Each row is a point on a tangle of strands that fork and nearly touch. The rows are in no order.
In the rows, zero is written as 128.
Two points are linked if the straight distance between their rows is under 143. Some points are linked to none.
J501: [163 138 115 104 121 145  68 112 145  81 114 132 212 101 184 132 110 145
  94  53  68 114 106 162 147  69  84  86 142 146 111 128 129  56 152 145
  67 153 124 110 124 100 124 106 140 155 114 127]
J18: [138 127 140 122 114  90 122 105  97  99 125 179 174 106 108  98 129 123
 139  83 107 150  99 159 106 141 116  95 143 102 191 146 149  16 178 148
 115 164 143  95 139  75 152 146 149  93  58 142]
J128: [ 78 145 155 120 123  82 154 128 104 107 122 191  57 141  86 104 117 118
 191 154 142 142 130 139  96 179 153 117 164 102 208 159 158 106 168 149
 143 147 141 108 136 126 142 176 138  78 115 122]
J564: [117 101 105 125  84 118  78  86 107 182 113 149 110 106 177 166 113 136
 104 101  69  76  97 173 118  76  96  99  45  93  38 147 128 183 164 141
 145 138 104 143 137 150 157  73 106 143  57 104]
J581: [129 157 180 176 163 124 163 124 143 182 147 141  98 118 132 124 155 106
 145 143 173 197 137  54 116 107 152 162 175 153  89 108  97 196  81 121
 120  77 130 155 120 165 110 153 182 123 101 136]
J150: [130 151 108 113  93 174  85 122 153 121  75  88 137 135 144 175 125 140
  82  56  90  71 114 166 179  69 139 103 120 132  83 138 138  87 101 110
 100 127 131 107 131 105  80 116 108 149 134  89]
J101: [126 107 197 151 118 192 129  99 111 174 128 138 172 120 137 132 169 124
 108 102 154 141 120  89 126  99 138 151 123 174 100 103 110 165  77  94
 143  76 135  84 122 132 106 157 142 101 121 111]
J238: [130 151 133 141 144 114 150 159 152 114 152  96 123 147  88 100 167 102
 140 153 175 155 136  74 114 204 139 150 144 128 156 122 100 120 134 113
 111 117 138 161 135 112 117 151 134 147 181 161]
J447: [131 169 106 158  81 114 122 113 138 154  90 101 132 149 152 126 139 138
  61 112  76 107 137 149 159  82 105 102 110 103  60 112 134 152 108 115
 126  95 128 144 122 159 107 146 100  97 158 116]
J41: [100 101 155 108 124  92  97  88  95 124 132 196 150 120 160 159 112 111
 127 110 110 143  97 173  78 125 141 111  91  93 151 174 159 129 185 140
 138 103 125 126 126 100 135 136 137  82  35 126]
J593: [143 112 179 136 133 171 145 139 118 165 148 135 117 130 151 131 150 145
 138 134 138 147 133  81 133  83 142 158 133 190 116 116 125 181  66  99
 144  92 134  70 106 150 108 141 146 118 119  96]
J339: [128 126 161 129 108  64 150 107  92 151  92 175 147 108  80 112 133 119
 122  83 112 156  87 168  78 117 121  84 153 107 171 147 133  43 170 137
 139 118 135 108 111 101 151 154 149  63  40 134]
J605: [101  96 149  67 186 159  85 149 110 103 122 163  94 126 132 133  46 158
 146 162 125 116 170 140 121 157 131 152  83 134 152 154 150 192 132 143
 147 195 119 100 123 117  92 110 135 105 151 104]
J416: [138 185  95 170 124 133 155 166 171 118  79  55 135 152 117 127 173  91
 113 160 109 136 129  90 157 123 120 133 108 109 156 102  83 112  98 117
  98 110 153 149  77 193 111 145  87 176 217 166]
J496: [142 152  62 161  98 127 123  90 145 105 133 109 159 129 126 129  97 149
  60  93 106 145  83 142 178 123  82  75 144 103  72 107 118  70 145 177
 101 155 119 158 149 105 129  93  89 174 127 114]
J268: [105 174 164 140 149 135 130 134 140 116  71 106 110 163 108 116 149  96
 142 156 140 141 148 109 119 158 149 141 104 105 199 116 143 113  78 109
 108 102 142 125 115 132  96 169 123 116 190 160]
J913: [172 132 129 146 155 105 162 110 115 175 113 137 138 120 152  82 128 141
 137 153 106 100 144 137 108  75  90 179 136 176 126 132 158 204 119 132
 142  88 145 137 109 166 156 138 179  70 108 123]
J683: [161 170  92 146 135 126 150 189 162  73  87  70 120 153 124 147 118 120
 108 154  83 109 113 136 165 104 104  98 131 134 126  92  93  98 107 119
  87 162 118 134  95 160 128  97  60 187 178 130]
J711: [ 79 104 169 104  96 127 127 118  94 142 169 167  99 119 114 143 125 109
 140 123 166 168 130 121 107 191 150 118 147 131 162 150 123 104 154 139
 152 120 119 121 122  68  93 142 123 125 116 122]
J72: [140 153  75 131  89 109 154 161 136 122 137 129 127 163  94 118 150 152
 160 112 109 100 108 126 159 125 108 107 170 160 149 116 107  27 129 122
 127 139 135  90  95 128 159 108  83 162 173 112]
J231: [147 148 106 154 133 107 146 135 148 116 111 104 177 129 133 104 140 136
  89 141  81 112 151 139 124 101  97 139 132 118 104 100 139 145 131 121
 117 101 139 135  94 151 167 163  96  96 161 141]
J939: [ 92 119 113 138  70 134 140  98 110 187 152  99 102 163 103 116 140 133
 104 138 145 119 152 107 134 174 116 122 109 113  82 122 144 162 136 128
 172 100 117 185 138 128 106 119 111 111 153 125]
J7: [105 102 133 130 108 134  83  73 103 130 145 182 175 101 163 165 141 112
 110  70 128 157  86 163 107 135 143  96  97  99 130 146 124  78 190 129
 131 117 107 128 139  77 134 109 132 114  43 127]
J171: [ 76  81 159 124 103 163 117  95  97 153 190 190 138 112 126 155 131 104
 131 113 187 162 119 131  98 180 153 122 123 126 137 156 118 124 173 116
 151 118 122 105 134  82 122 133 123 109  81 108]
J38: [132 122 143 160 182 140 153 127 134 154 185 148  98 116 120 129 140 103
 167 154 203 172 125  52 125 114 153 170 207 159 103 113 102 183  91 120
 119 104 122 135 148 158 127 136 172 139 121 134]
J630: [117 129 125 156 169 138 168 128 152 150 176 131  81 149  81 107 157 103
 181 184 210 147 135  55 127 166 151 168 188 150 145 121 108 157  92 125
 134 127 138 158 138 167 133 128 163 138 171 143]
J240: [121  96 162 105 127 186 133 111 126 169 117  75  74 138 101 118 133 166
 131 149 170 142 172  35 142 169 138 175 104 159 116  81 100 181  65 126
 178 142 126 154 133 165  77 102 149 135 192 138]
J521: [111  97 160 111 128 156 138 116  85 145 193 195 127 105 123 140 117 111
 167 123 187 164 111 134  96 132 128 156 138 166 150 158 133 146 163 136
 146 136 137  82 128  96 149 135 131  99  93 103]
J731: [146 150  90 142 103 163  73  91 160 107  79 100 165  93 135 164 113 148
  77  70  88  88  85 180 179  64 121  84 128 137  65 129 142  80 127 139
  69 159 126 131 143 113  87 112 101 143 142  82]
J549: [ 71  99 110 110  75 121 127 106 100 156 158 168 121 145 111 143 129 126
 135  94 130 118 116 167 120 145 139 101 130 107 130 148 153  88 171 144
 164 125 135 114 132 104 126 129 103 100 105 104]
J671: [109 118 113 148 129  66 146 130  97 137 174 163 102 120 170 154 111 133
 132 155 109 176 146 145 109 137 112 110 124  92  92 135 140 173 164 139
 165  94 111 163 111 137 167 115 134 117  70 133]
J558: [152  90 152 124 154 172 135 102  88 158 166 158 185 116  97  93 135 122
 141 157 165 115 123 135  96 129 112 192 119 174 151 136 155 179 135 124
 138 118 150  95 145 110 146 151 144  72 135 137]
J973: [131 172 129 166 152  72 184 128 133 160 118 154  68 159  75  78 174 111
 196 182 153 130 133 105 115 147 164 143 171 118 176 134 135 122 123 142
 136  98 149 140 108 183 157 174 143  99 140 143]
J50: [141  86 155 135 143 157 160 108  96 167 172 178 149  97  99 104 131 113
 167 142 189 136 111 136  86 117 129 169 157 174 174 158 142 149 147 123
 128 132 151  77 131 107 155 159 148  67  88 123]
J744: [110 151 180 133  91 130 179 126 116 168 125 120 120 145  83 126 173  86
 104  95 139 173 127  87 109 144 143 107 155 134 162 130  98  66 120  97
 103  84 130 123  87 103 102 169 165 128 112 139]
J364: [111 134 110 105  92 145  94 120 157  83 123  88 124 126 146 180 104 137
  78  80 111 123  88 146 188 108 119  78 126 130  75 108 126  71 134 157
  91 146 112 127 152  90  85  87 121 200 118 103]
J28: [146 134 145 116 134 126 135 168 128 114 132 156 134 128 165 140 137 124
 145 103 113 119 114 141 116  82 128 134 157 193 140 152 123 129 133 111
 105 116 112  99  87  95 142 129 162 141  88 104]
J105: [108 104 114  84  97 113  61 100 124  98 109 155 158 122 151 151 105 152
 124  58  97  74  65 191 123  99 121 105 111 129 157 180 169  60 172 171
 110 137 156  86 143  90 107 130 149 135  60 108]
J567: [101 114 177  78 170 158  94 149 123  84 128 146  95 142 135 143  79 141
 153 151 129 127 160 150 124 153 154 157 114 129 168 150 163 161 113 124
 122 154 109  89 128 112  83 146 143 117 141 101]
J349: [102 146  88 142  70 160  60  58 155 139 121 113 150 101 107 167 127 139
 101  57 136 138  67 166 167 143 125  98 126 125  77 133 160  53 169 164
  97 154 124 146 185  56  94 102 121 157 112 104]
J750: [147 144 103 123 194 117 127 177 149  87 120 128  83 142  90 108 129 111
 187 189 163  96 141 129 125 128 161 138 169 144 170 137 134 141  99 124
 120 158 114 115 119 146 170 113 122 161 187 128]
J246: [169 137 107 151 134 108 152 129 136 152 106 105 172 122 164  81 134 130
 114 138 104  80 146 152 109  70  89 169 121 154 121 118 159 199 115 110
 132  95 145 150  97 172 170 138 132  86 151 139]
J557: [132  94 149 153 122 168 131 116 118 155 160 124 173 117 128 134 154 133
 117 128 142 136 131 107 127 130 128 148 135 160 101  94 105 156 120 103
 153  98 130 118 140 132 148 141 135 105 125 138]
J638: [166 122 142 108 161 195 141 138 132 150 126 139  98 132 134 112 128 164
 172 153 146 111 146  95 138  85 147 183 134 202 157 131 153 181  55  99
 139 125 143  71 122 174 123 132 148 121 143 105]
J223: [146 174  99 135 111 136 131 170 162  96  70  51 109 156 126 140 154 112
  98 133 101 121 124 117 166 121 115 116 111 125 131  95  88  91  89 123
 109 118 125 131  94 155 100 123  79 193 207 140]
J634: [142 173  89 154  97 112 148 136 154 114 100  94 163 152 133 124 143 140
  74 114  82 116 137 152 158  88  96 106 135  99 104 113 133 101 114 131
 101 103 129 134  94 144 127 147  71 120 168 118]
J495: [144 155 125 143 139 148 136 157 160 106 122  61 163 129 106 115 151  99
 109 139 169 156 137  80 126 161 131 160 141 128 137  90  75 110 119  95
  92 124 140 173 130 120 112 153 123 165 201 171]
J591: [156 100 116 102 131 198 117 126 111 146 126 109 173 144  81 124 131 120
 132 130 154  60 143 155 132 146 140 152 119 150 157 117 124 110 104 101
 151 132 143  93 154 125 113 138  85  90 193 124]
J71: [132 120 185 123 145 157  96 166 112  98 126 144 126 115 190 141 102 126
 134 124 132 156 161 122 105 113 150 133 117 129 117 103 110 215 112 101
 130 132 100 116 159 109 112 137 155 145  98 125]
J705: [116  78 152  94 123 180 106  99 105 178 143 101 112 117 105 131 115 157
 128 135 176 134 170  56 133 185 131 173  96 136  70  87 113 191 112 137
 185 157 121 149 152 146 104 111 133 126 166 123]
J839: [100  98  83 115 103 139  75  83 144 130 113 121 117  81 142 191  75 129
  93 123  91  85  86 185 152 110 117 100  68  95  66 151 159 141 158 175
 122 184 121 147 196 120 120 100  97 165  76 102]
J431: [114  76 120  71 177 132 100 157 112  85 141 136 115 106 123 143  52 136
 127 186 138 107 159 140 128 166 128 134  98 115 142 123 144 171 131 134
 156 198 118 125 168 110 147 104 121 124 135 133]
J804: [112 119 174 118 124  88 124 108 101 133 120 172 149 124 118 104 114 109
 118 121 116 128 125 165  91 132 131 122 102  96 172 147 183 137 152 144
 128 117 127 115 138  92 123 172 144  59  65 125]
J146: [ 93  88  98 120  73  93 117  88  89 196 152 211 162 113  98 148 144 131
 137  83 129 110  82 183  95 133 131 105 115  99 137 169 132  86 201 135
 160 123 144 129 142 107 155 124  98  81  77 114]
J884: [114  80 129  92 149 153  70 132 108  99 132 129 160 100 146 158  73 119
 113 141 140  93 154 164 121 157 130 141  71  91 104 121 136 173 137 126
 160 177 110 140 182  98 115 102 106 124 110 138]
J394: [112 127 102 132  75 121 134  99 122 178 102  80  90 174 110  97 133 165
 103 147 120 118 187 102 156 155 118 140  76 105  77 101 150 160 121 135
 178 102 116 183 136 162 106  94 111 111 163 120]
J102: [149  99 135 171 135 133 166 125 120 139 208 128 158  91 140 137 158 130
 119 141 166 170 123  96 113 161 130 148 159 127  75 109  58 195 145 117
 151 100 129 184 147 144 179 118 152 137 109 166]
J227: [121 184 193 156 141  95 200 131 146 153  90 136  95 132  84 103 148  87
 130 124 140 164 134 104  91 110 156 136 159 126 169 147 133 125  81 111
  99  83 137 114  85 139 124 195 178 105  86 138]
J444: [107 143  80 117  75 141  83  92 157 103 102  87 107 133 107 162 118 152
 103  70 109 122  71 152 185 125 132  82 125 132  94 142 168  36 146 178
  84 142 130 127 170  87  73 118 134 179 124  98]
J260: [146 141 118 137 105 136 100  97 121 161  76 101 147 124 163 119 122 151
  75 106  63  85 158 158 156  81 114 117  76  91  24 110 147 190 113 118
 141 118 105 158 143 167 121 110 115 101 137 113]
J287: [ 91 132 138 122 141  61 147 143 115 121 141 166  68 142 163 136 108 142
 146 148  97 158 138 146 106 136 137 111 155 112 135 149 159 152 155 144
 135 103 126 137 105 120 127 137 154 103  73 122]
J861: [144 154 163 164 183  91 172 133 135 140 129 172 131  86 141 119 139  84
 133 138 148 200 144 126  92 100 157 115 174 118 125 138 119 155 139 112
 116  85 115 137 106 118 148 158 165 116  55 150]
J424: [ 79  85 127  75  97 129  95 131 109 108 155 162 101 125 177 185  92 153
 134 112 100 108 110 160 135 120 127 107 109 122 125 186 148 112 161 164
 144 141 116 108 125 116 120 117 125 139  80  89]
J963: [146 107 149 100 147 168  95 135 132 117  68  74 110 133 125 136  83 142
 118 136 122  87 186 133 157 140 153 129  63 107  90 108 126 154  68  95
 152 154 119 117 157 144  74 102 102 123 177 133]
J89: [143 159  91 158 170  99 142 176 167 117 118 125  59 149  97 123 166 112
 195 183 145 108 139  90 122 132 159 123 152 136 160 145 130 137  95 132
 129 133 110 127  96 187 156 116 121 170 183 122]
J957: [156 126 126 111 149 185 140 154 135 135 113 108 127 146 125 126 147 145
 149 133 130  91 132 134 134  97 146 161 132 180 172 139 147 131  60  88
 127 120 152  76 105 148 135 136 120 112 172 121]
J371: [110  88 142 157 130 131 166 109 109 184 204 140 121 115 124 131 142 135
 128 162 168 180 132  85 115 171 130 169 146 135  83 114 106 196 140 128
 186  91 133 176 138 155 147 119 151 112 114 159]
J57: [142 176  96 156 149 117 146 179 150 117  92 100  91 167 104 108 183 114
 177 191 114 109 120 116 141 147 142 127 125 125 187 121 130 112  91 117
 131 115 145 113 102 196 144 127  97 160 214 150]
J191: [ 84  81  86  85  93 134  95 120 136 102 143 120  82 116 132 177  74 152
 103 127  91  78 111 168 156 139 109 108  75  93  86 160 183 113 168 193
 147 184 123 135 189 145 130  92  92 171  82  96]
J107: [122 164 172 173 170 116 189 120 159 168 125 143  93 135  93 100 164  82
 152 152 168 181 136  61 123  92 158 164 157 140 151 139 133 163  70 126
 105  69 141 134 103 180 112 163 180 103 114 141]
J831: [161 137 143 123 170 151 132 146 154 147  75  79 108 140 120 120 124 135
 135 173 138 135 172  80 151 134 157 173  97 124 134  80 120 178  56 122
 150 112 131 143 133 174  96 120 141 139 189 172]
J187: [113 137 115 115  95 165  84 126 149 111 104  63 127 139 146 164 109 119
  84  86 106 112 125 150 166 109 126  98 115 116  77  99 122 118  97 118
 110 138 109 126 163 103  65 111  98 165 141 105]
J798: [146 130  96 130 137 111 133 149 122  89 169 145 180 114 136 121 125 145
 108 116 110 153 132 140 136 139  97 107 155 131 135 127 101  63 166 131
 120 161 119 131 128  96 178  95 123 161 117 133]
J155: [105 150 185 119 125  98 144 133 124 111  84 135 114 149  85  90 125  98
 128 124 120 134 134 150 101 151 155 113 138  92 217 133 152  68 128 125
 117 125 144 103 130  97 121 194 149  79 109 139]
J433: [158 133 129  95 152 112 126 188 144  64 129 135 122 132 187 116 106 139
 132 108 104  90 121 163 120  81 118 136 165 168 169 160 130 117 128 117
  90 140 127  99 100  97 141 134 162 154  99  99]
J625: [ 71 113 136  95  71 149 111 117 109 162 145 150 107 160 130 167 125 135
 135  75 124  96 119 146 121 124 153 108 111 139 126 152 158 100 135 122
 155 107 134  91 123 105  99 132 117 110 119  64]
J757: [162 131 150 123 196 137 111 174 139  85 124 137 134  88 196 118  90 112
 154 131 132 129 158 134 106  77 133 154 137 133 117 134 122 223 108  97
  93 154  96 128 141 115 145 143 168 144  85 138]
J891: [122 149 106 117  93 131 156 154 130 117 123 112 113 173  90 129 159 118
 157 131 123 101 115 125 142 143 146 115 144 137 192 117 124  59 105 127
 130 115 135  74 108 136 121 126  83 152 197 126]
J40: [125 137 130 132 106  45 166 117 106 156 102 168 143 134 107 111 139 134
 104 101  90 135  94 179 105 108 110  86 151  94 140 132 142  76 174 137
 139  95 149 136 114 116 145 149 131  67  72 132]
J466: [120 173 138 158 116  52 192 129 122 169  89 146 116 162  84  94 157 129
 120 127  95 143 109 145 106 113 135  89 163 103 157 130 124  76 142 124
 132  92 161 139  81 148 149 169 136  71  99 147]
J59: [159 116 106 116 108 115  72 108 116  95 134 155 208  84 195 131 125 127
 112  62  79 120  95 155 134  82  82  94 126 151 127 153 109  71 178 126
 115 143 128 107 108  89 154  75 145 143  79 128]
J82: [137 141  87 155  96 124 146 120 142 143 111  58 110 178 104 102 152 144
  87 169 133 131 160 113 148 155 108 124  86 107  87  94 131 147  99 117
 152 114 128 182 126 167 102 105  80 133 206 148]
J779: [144 144 103 132 118 154 111 135 138  80 163 124 205 122 125 130 135 131
  94  92 124 134 124 139 149 136  94 107 134 113 102 108  96  65 146 130
 103 162 105 131 137  85 134 110 117 150 140 134]
J273: [ 83  77  94  80 100  96 107 142 116  86 164 149  83 117 160 174  81 147
 114 146  83  92 111 160 152 127 109 105 102 105 113 180 148 107 171 180
 147 172 125 119 152 138 144  82 115 170  73 100]
J561: [140 150 116 107 145  79 109 171 146  50 148 121 115 130 181 152  98 152
 126 109  61 156 103 142 155 102 126  86 161 128 139 136 123  79 150 160
  89 126 127 113 117  94 122 109 147 199  79 129]
J163: [148 110 136 150 176 155 160  77 101 168 165 153 149 126  92  73 125 143
 163 180 164 120 122  99 111 135 133 199 152 154 166 132 167 191 109 136
 137 129 156 128 160 164 155 140 150  70 151 143]
J910: [131  79  68 135  82 109 102  80  96 187 143 182 201  97 128 136 157 125
 115  84 128  90  75 193  96 108 101 133  95 107 105 171 138 120 198 119
 140 122 123 148 123 101 176 110 114  87  76 127]
J816: [148 116 134 139 155  72 142 128  85 111 147 188 144  89 169 124 113 112
 147 128 127 156 119 158  83 108 119 128 138 125 169 171 142 127 178 125
 116 123 122 115  98  80 165 142 167  99  63 122]
J426: [183 123  89 134 124 129 108 128 119 106 168 166 212  95 159 119 134 156
 136  81 103 148 115 141 126 127  82 103 147 143 139 148 103  53 182 112
 121 167 129 110 110  87 185  76 135 133 104 142]
J590: [132 120 100 101  88  97  83 101  95 109 120 175 167 126 123 116 124 147
 145  60  97 109  79 172 126 130 113  91 140 116 180 150 165  26 187 161
 128 153 152  88 151  87 133 131 139 102  71 120]
J945: [ 94 108 139 128 118 110 158 130 109 153 194 131  97 123 129 140 131 135
 134 153 167 161 159 101 121 180 128 137 157 120  99 127 110 153 157 129
 163 115 110 163 117 114 141 124 144 128 124 144]
J869: [124 157 166 140 152 117 135 133 121 108 107 140 166 138  99  90 137 103
 116 132 130 136 133 148  94 134 132 135 130 109 178 122 161 116 135 127
 109 116 134 116 133  94 148 195 135  79 118 148]
J903: [166 156 104 121 143 152 113 159 148  77 126  89 214 121 115 133 109 128
 104 105 107 109 131 150 159 129  99 113 141 125 119 100  87  54 136 125
  91 166 124 129 112 111 132 114  93 153 185 131]
J900: [102 117 113 145  82 133  73  69 128 131 135 139 169 122 120 147 140 116
 101  53 130 158  91 156 131 166 129  89 110  99 105 142 142  67 178 148
 111 133 121 155 162  57 110 112 129 138  85 135]
J239: [168 116 147 117 170 173 145 119 149 166  66  79  60 120 112 114 132 175
 135 153 166 154 177  32 158 147 169 176  87 149 134  83  78 178  42 137
 174 131 134 166 117 186  72 100 143 154 201 184]
J981: [160 100 131 128 170 149 153  90  98 179 170 163  99 110 115  79 111 141
 186 177 157 115 126 101 100  87 118 203 138 183 149 153 158 207 118 154
 149 134 146  93 135 173 157 112 167  82 117 107]
J2: [ 79 151 172 108 107  91 155 126 106 105  97 150  79 168  77  97 136 112
 159 132 129 128 130 134 115 167 152 115 131  94 227 147 147  71 144 137
 136 123 141  98 130 126  93 182 110  99 158 129]
J323: [187 127 135 157 165 120 172  92 113 178 136 155 102 124 117  64 137 139
 178 158 151 103 129 101 102  64 108 197 167 187 151 167 169 201 104 134
 138  91 151 107 102 189 143 120 183  78 113 110]
J136: [144 131 110 163 142 135 159 160 179 118 132  38 109 141  95 128 174 121
 121 184 185 108 123  69 137 180 118 157 137 141 116  71  70 155  95 109
 144 158 136 181 147 185 141  97 115 180 214 183]
J959: [ 79 132 132 113 124  45 153 141 111 100 125 176  47 138 131 116  94 143
 173 161 103 144 132 139 118 172 141 122 161  88 172 161 160 107 164 164
 139 116 130 130 105 130 126 153 136  91 106 119]
J228: [141 133 105 153 130 139 159 168 159  91 154  37 130 138  96 116 171 118
 119 147 180 151 117  74 137 180 108 160 137 141 122 100  42 128 133 109
  91 157 130 212 132 136 127 112 115 193 205 179]
J684: [101 133 124 107  97 145 113 156 126 110 151  93 136 153 120 140 134 114
 115  98 145 136 131 107 141 161 116 108 136 151 134 109 105  73 129 122
 101 120 116 118 131  66  94 119 129 170 160 119]
J736: [173 164  94 133 116 165  72 104 157  97  99 109 212  83 148 137  96 144
  67  72  84 108 108 162 183  81  92  82 133 116  59 106 100  71 145 150
  65 196 118 145 138 116 122  98  80 164 143  86]
J932: [111 107 104 117 121 159  72 103 134 125 126 107 159 100 132 168  86 122
 104 117 122  86 131 177 149 122 124 114  75  91  67 123 153 143 141 128
 136 169  99 155 189 112 114 104  93 132 104 105]
J958: [174 158  85 127 148 139 123 176 149  77 108  97 166 139 109 112 115 128
 124 131  86 103 112 149 152 105 109 108 139 145 163  98 117  52 112 136
  88 161 134 100 103 129 145 110  82 167 188 125]
J883: [104 111 160 131  64 203 125  91 107 206 123 149 160 147 110 151 177 121
 108  76 149 118 135 117 142 121 140 120 111 152  90 128 131 132 102  88
 145  76 134 103 120 109 103 146 129 114 122  98]
J118: [141 100 152 118 142 146 138 151 119 138 160 154 130 120 169 145 127 142
 148 133 129 123 122 123 119  85 128 148 143 189 114 135 116 180 111 103
 143 106 129  83  99 133 151 131 163 127  80 104]
J487: [144 103 111  90 139 144 112 127 142 132  65  55  81 162 107 146  72 147
 122 153 109  82 186 147 182 151 130  97  62 106  84 123 137 134  92 112
 141 173 136 144 151 160  82  79  68 142 157 113]
J16: [140 154 129 129 140 166 154 149 140 128 104 123 124 146  91 109 173 108
 162 124 131 112 125 110 128 121 158 134 142 157 207 123 122  76  82 104
 120 119 161  78 102 132 140 144 111 132 180 131]
J541: [106 132 174  86 151 157 118 165 138  86 130 129  96 134 128 142 104 117
 136 135 165 147 155 109 129 162 168 146 131 148 184 139 132 118  92 112
 110 130 125  87 123  86  90 142 137 142 159 110]
J274: [130 129 161  99 152 150  91 161 142  92  90  75  90 145 164 151  72 131
 100 137 103 116 171 130 140 134 140 121  83 117  93 103 129 165  86 116
 133 136 111 129 156 135  69 110 128 153 146 132]
J908: [117 142 133 162 166 119 182  99 138 159 143 159  68 155  57  61 168 123
 215 202 176 135 125  77 109 167 175 163 164 122 204 135 152 143 109 147
 153 118 152 136 145 183 133 158 137  98 196 159]
J821: [ 94 115 173 103  69 173 121 108 112 163 134 142 115 150 115 149 149 118
 122  74 156 122 125 123 144 140 142 112 123 161 140 139 126  94 113  97
 140 103 132  87 127  80  99 150 124 123 140  81]
J507: [121  93  99 108 105  83 101  95 103 168 133 173 125 114 190 146 107 142
 117 124  73  97 119 170  87 100  91 134  58  99  78 158 137 188 176 139
 155 112 114 152 121 141 167  89 124 122  70 122]
J540: [115 143 118 140 121 111 142 146 142 113 122  72 100 160 109 124 148 123
 135 183 159 124 161  98 124 184 122 143 116 110 127 104 118 140 112 127
 141 114 118 167 122 140 120 128 104 149 199 151]
J979: [128  72 164 134 138 185 111 117 102 155 155 121 142 104 137 144 126 129
 129 123 166 135 135  76 124 148 126 169 108 148  78  80 102 201 108 107
 174 133 111 112 151 133 128 112 138 137 129 126]
J678: [136 181 136 182 146  61 203 122 149 167 105 133 116 141  79  81 181 110
 136 165 112 141 127 115 103 105 141 131 170 115 161 132 136 118 129 128
 126  75 161 156  99 180 172 184 147  74 118 166]
J722: [130 134  97  90 150 119 145 168 123  98 151 141  87 134  97 111 125 119
 207 188 142  74 124 145 133 145 140 128 165 162 189 145 146 128 145 143
 141 179 122  95 118 129 186 111 107 138 176 116]
J152: [131 119 115 130  94 137 100  93 127 165  94 124 132  98 174 133 122 131
  97 107  65  75 137 167 140  81  93 112  55 100   7 101 127 205 130 114
 142 152 107 149 161 157 162  85 109 128  82 104]
J950: [160 129 110 136 156 124 145 147 171 134  94  29 104 144 101 128 140 125
 129 196 155 122 148  93 138 172 127 129  96 129 114  76  82 155  73 117
 137 174 125 168 146 201 116  89  91 166 216 175]
J696: [ 82  99 144 108  86 105 137 100  99 170 167 133  72 153 131 120 122 134
 133 156 167 168 162  84 111 205 114 142 119 107  84 119 131 164 144 145
 172 106 120 176 116 132 106 122 141 109 136 129]
J872: [133 151 116  99 176  93 111 182 147  49 130 155 114 130 155 130 108 149
 148 107  95 129 104 141 138  95 137 104 178 154 172 157 148  78 143 136
  81 146 126 102 113  86 130 125 160 185  88 127]
J874: [149 166 185 147 169  84 169 143 141 130 105 167 127 109 114  99 130 103
 126 118 131 171 122 133  72  95 142 108 171 133 150 160 141 134 129 116
  97 100 131 123  82 115 148 194 179  86  51 133]
J691: [132 143  83 113 143  59 121 157 141  31 132 109 112 132 181 140  90 150
 105 148  67 143 102 160 158 112 114 105 141 101 128 137 152 121 154 171
  95 146 115 136 140 130 136 125 110 182  86 144]
J460: [177 151  80 133 115 136  74  87 148  92 137 147 215  84 178 124  94 150
  85  58  82 141  95 148 165  95  60  76 138 108  91 127 136  41 168 153
  72 187 108 135 124 112 129  96 121 155 121 121]
J988: [125 102 155 125 136 140 149 156 143 149 150  95  71 119 137 140 128 139
 143 162 165 136 168  69 143 145 127 142 131 152  76  77  89 186  88 107
 158 159 125 142 136 159 149 105 145 179 139 122]
J676: [124 107 147 147 147 144 128 141 125  91 173 143 184 113 146 134 133 119
 119 140 174 179 161 122  99 165 133 145 125  98 126 121 105 167 148 117
 122 138 118 151 169  88 149 150 129 121 121 166]
J397: [136 193 101 178 128 114 167 140 157 138  84  91 135 155  92 101 209 112
 134 155 114 129 117  98 128 140 145 133 112 111 184 107 112  95 102 126
 113  87 165 131  80 189 130 152  78 139 216 165]
J648: [175 123 139 144 180 147 142 155 163 132  76  53 133 122 118 122 120 129
 135 172 155 132 173  72 153 143 151 157 116 118 115  58  74 184  67 115
 141 160 141 160 153 200 111 128 124 142 215 185]
J132: [ 92 104 136  95  98 130  77 123 126  96 137 150 123 151 173 169 105 162
 121  80  85 103  82 165 123 114 154  96 120 121 138 164 162  81 164 160
 122 112 132  93 138 110  97 127 150 128  69  99]
J432: [141  81  74 133  90  71  99  85  90 167 142 180 181  81 178 160 124 116
 119 124 108  95  94 175  90  83  86 130  62  84 112 181 137 148 191 126
 149 114 103 156 131 130 179  94 107 117  53 152]
J901: [137 130  75 164 127  77 160 143 112 117 171 132 155 103 174 139 133 125
 112 147 116 175 137 143 116 126 103 116 136  92  77 125 104 155 162 130
 142 121 105 170 130 125 192 111 123 133  61 151]
J611: [128 124 175 110 155 145 110 178 135  99  95  90  94 135 190 140  85 140
 121 128 119 138 181 109 131 113 136 126 109 117  75  92  95 202  82 100
 130 146 104 141 146 129 107 119 154 164 116 117]
J598: [127 140 116 164 159 149 153 112 145 158 140 125  73 153  77  95 165 123
 187 198 192 136 127  67 125 176 166 174 153 139 191 119 126 168  88 144
 143 133 142 135 147 199 118 129 144 141 218 155]
J160: [138 135 108 179 129 103 168 135 119 140 181 139 181  96 160 126 156 132
 108 138 124 179 140 131 130 133 123 129 164 118  68 109  69 163 172 120
 139  89 122 182 121 152 191 129 137 122  94 169]
J283: [ 77 117 179  87 119 157 126 136 111 115 149 121  87 140 109 133 124 103
 148 135 191 171 141  88 110 191 148 135 149 145 177 143 133 113 127 131
 117 122 114 122 120  77  85 160 140 126 159 112]
J697: [140 144 145 142 188 100 128 164 145  88 143 162 133  92 172 117 118 104
 143 134 144 183 157 118 113 106 141 125 163 116 120 137 124 171 122 108
  99 121 102 150 130  85 154 152 166 153  90 142]
J401: [148 169 128 122 130 153  95 138 157  80  71 105 195 133 161 131 128 118
  75  68  73  92 129 169 148  63 124 107 123 131 132 129 128  81 112 107
  64 115 134 106 101 117  93 157 101 111 168 106]

A fork is a point with three links, a tip a point with one. Leave the first point through the second and follow the links. Name the first fork or tip that comes.
J50, J558 | J101
J339, J40 | J487
J364, J187 | J722

Follow the links from the first point to the second, and from the first to the third. Name the last point that the two ways share.
J239, J913, J72 | J101
J146, J705, J72 | J101
J72, J561, J540 | J593
J16, J561, J146 | J593
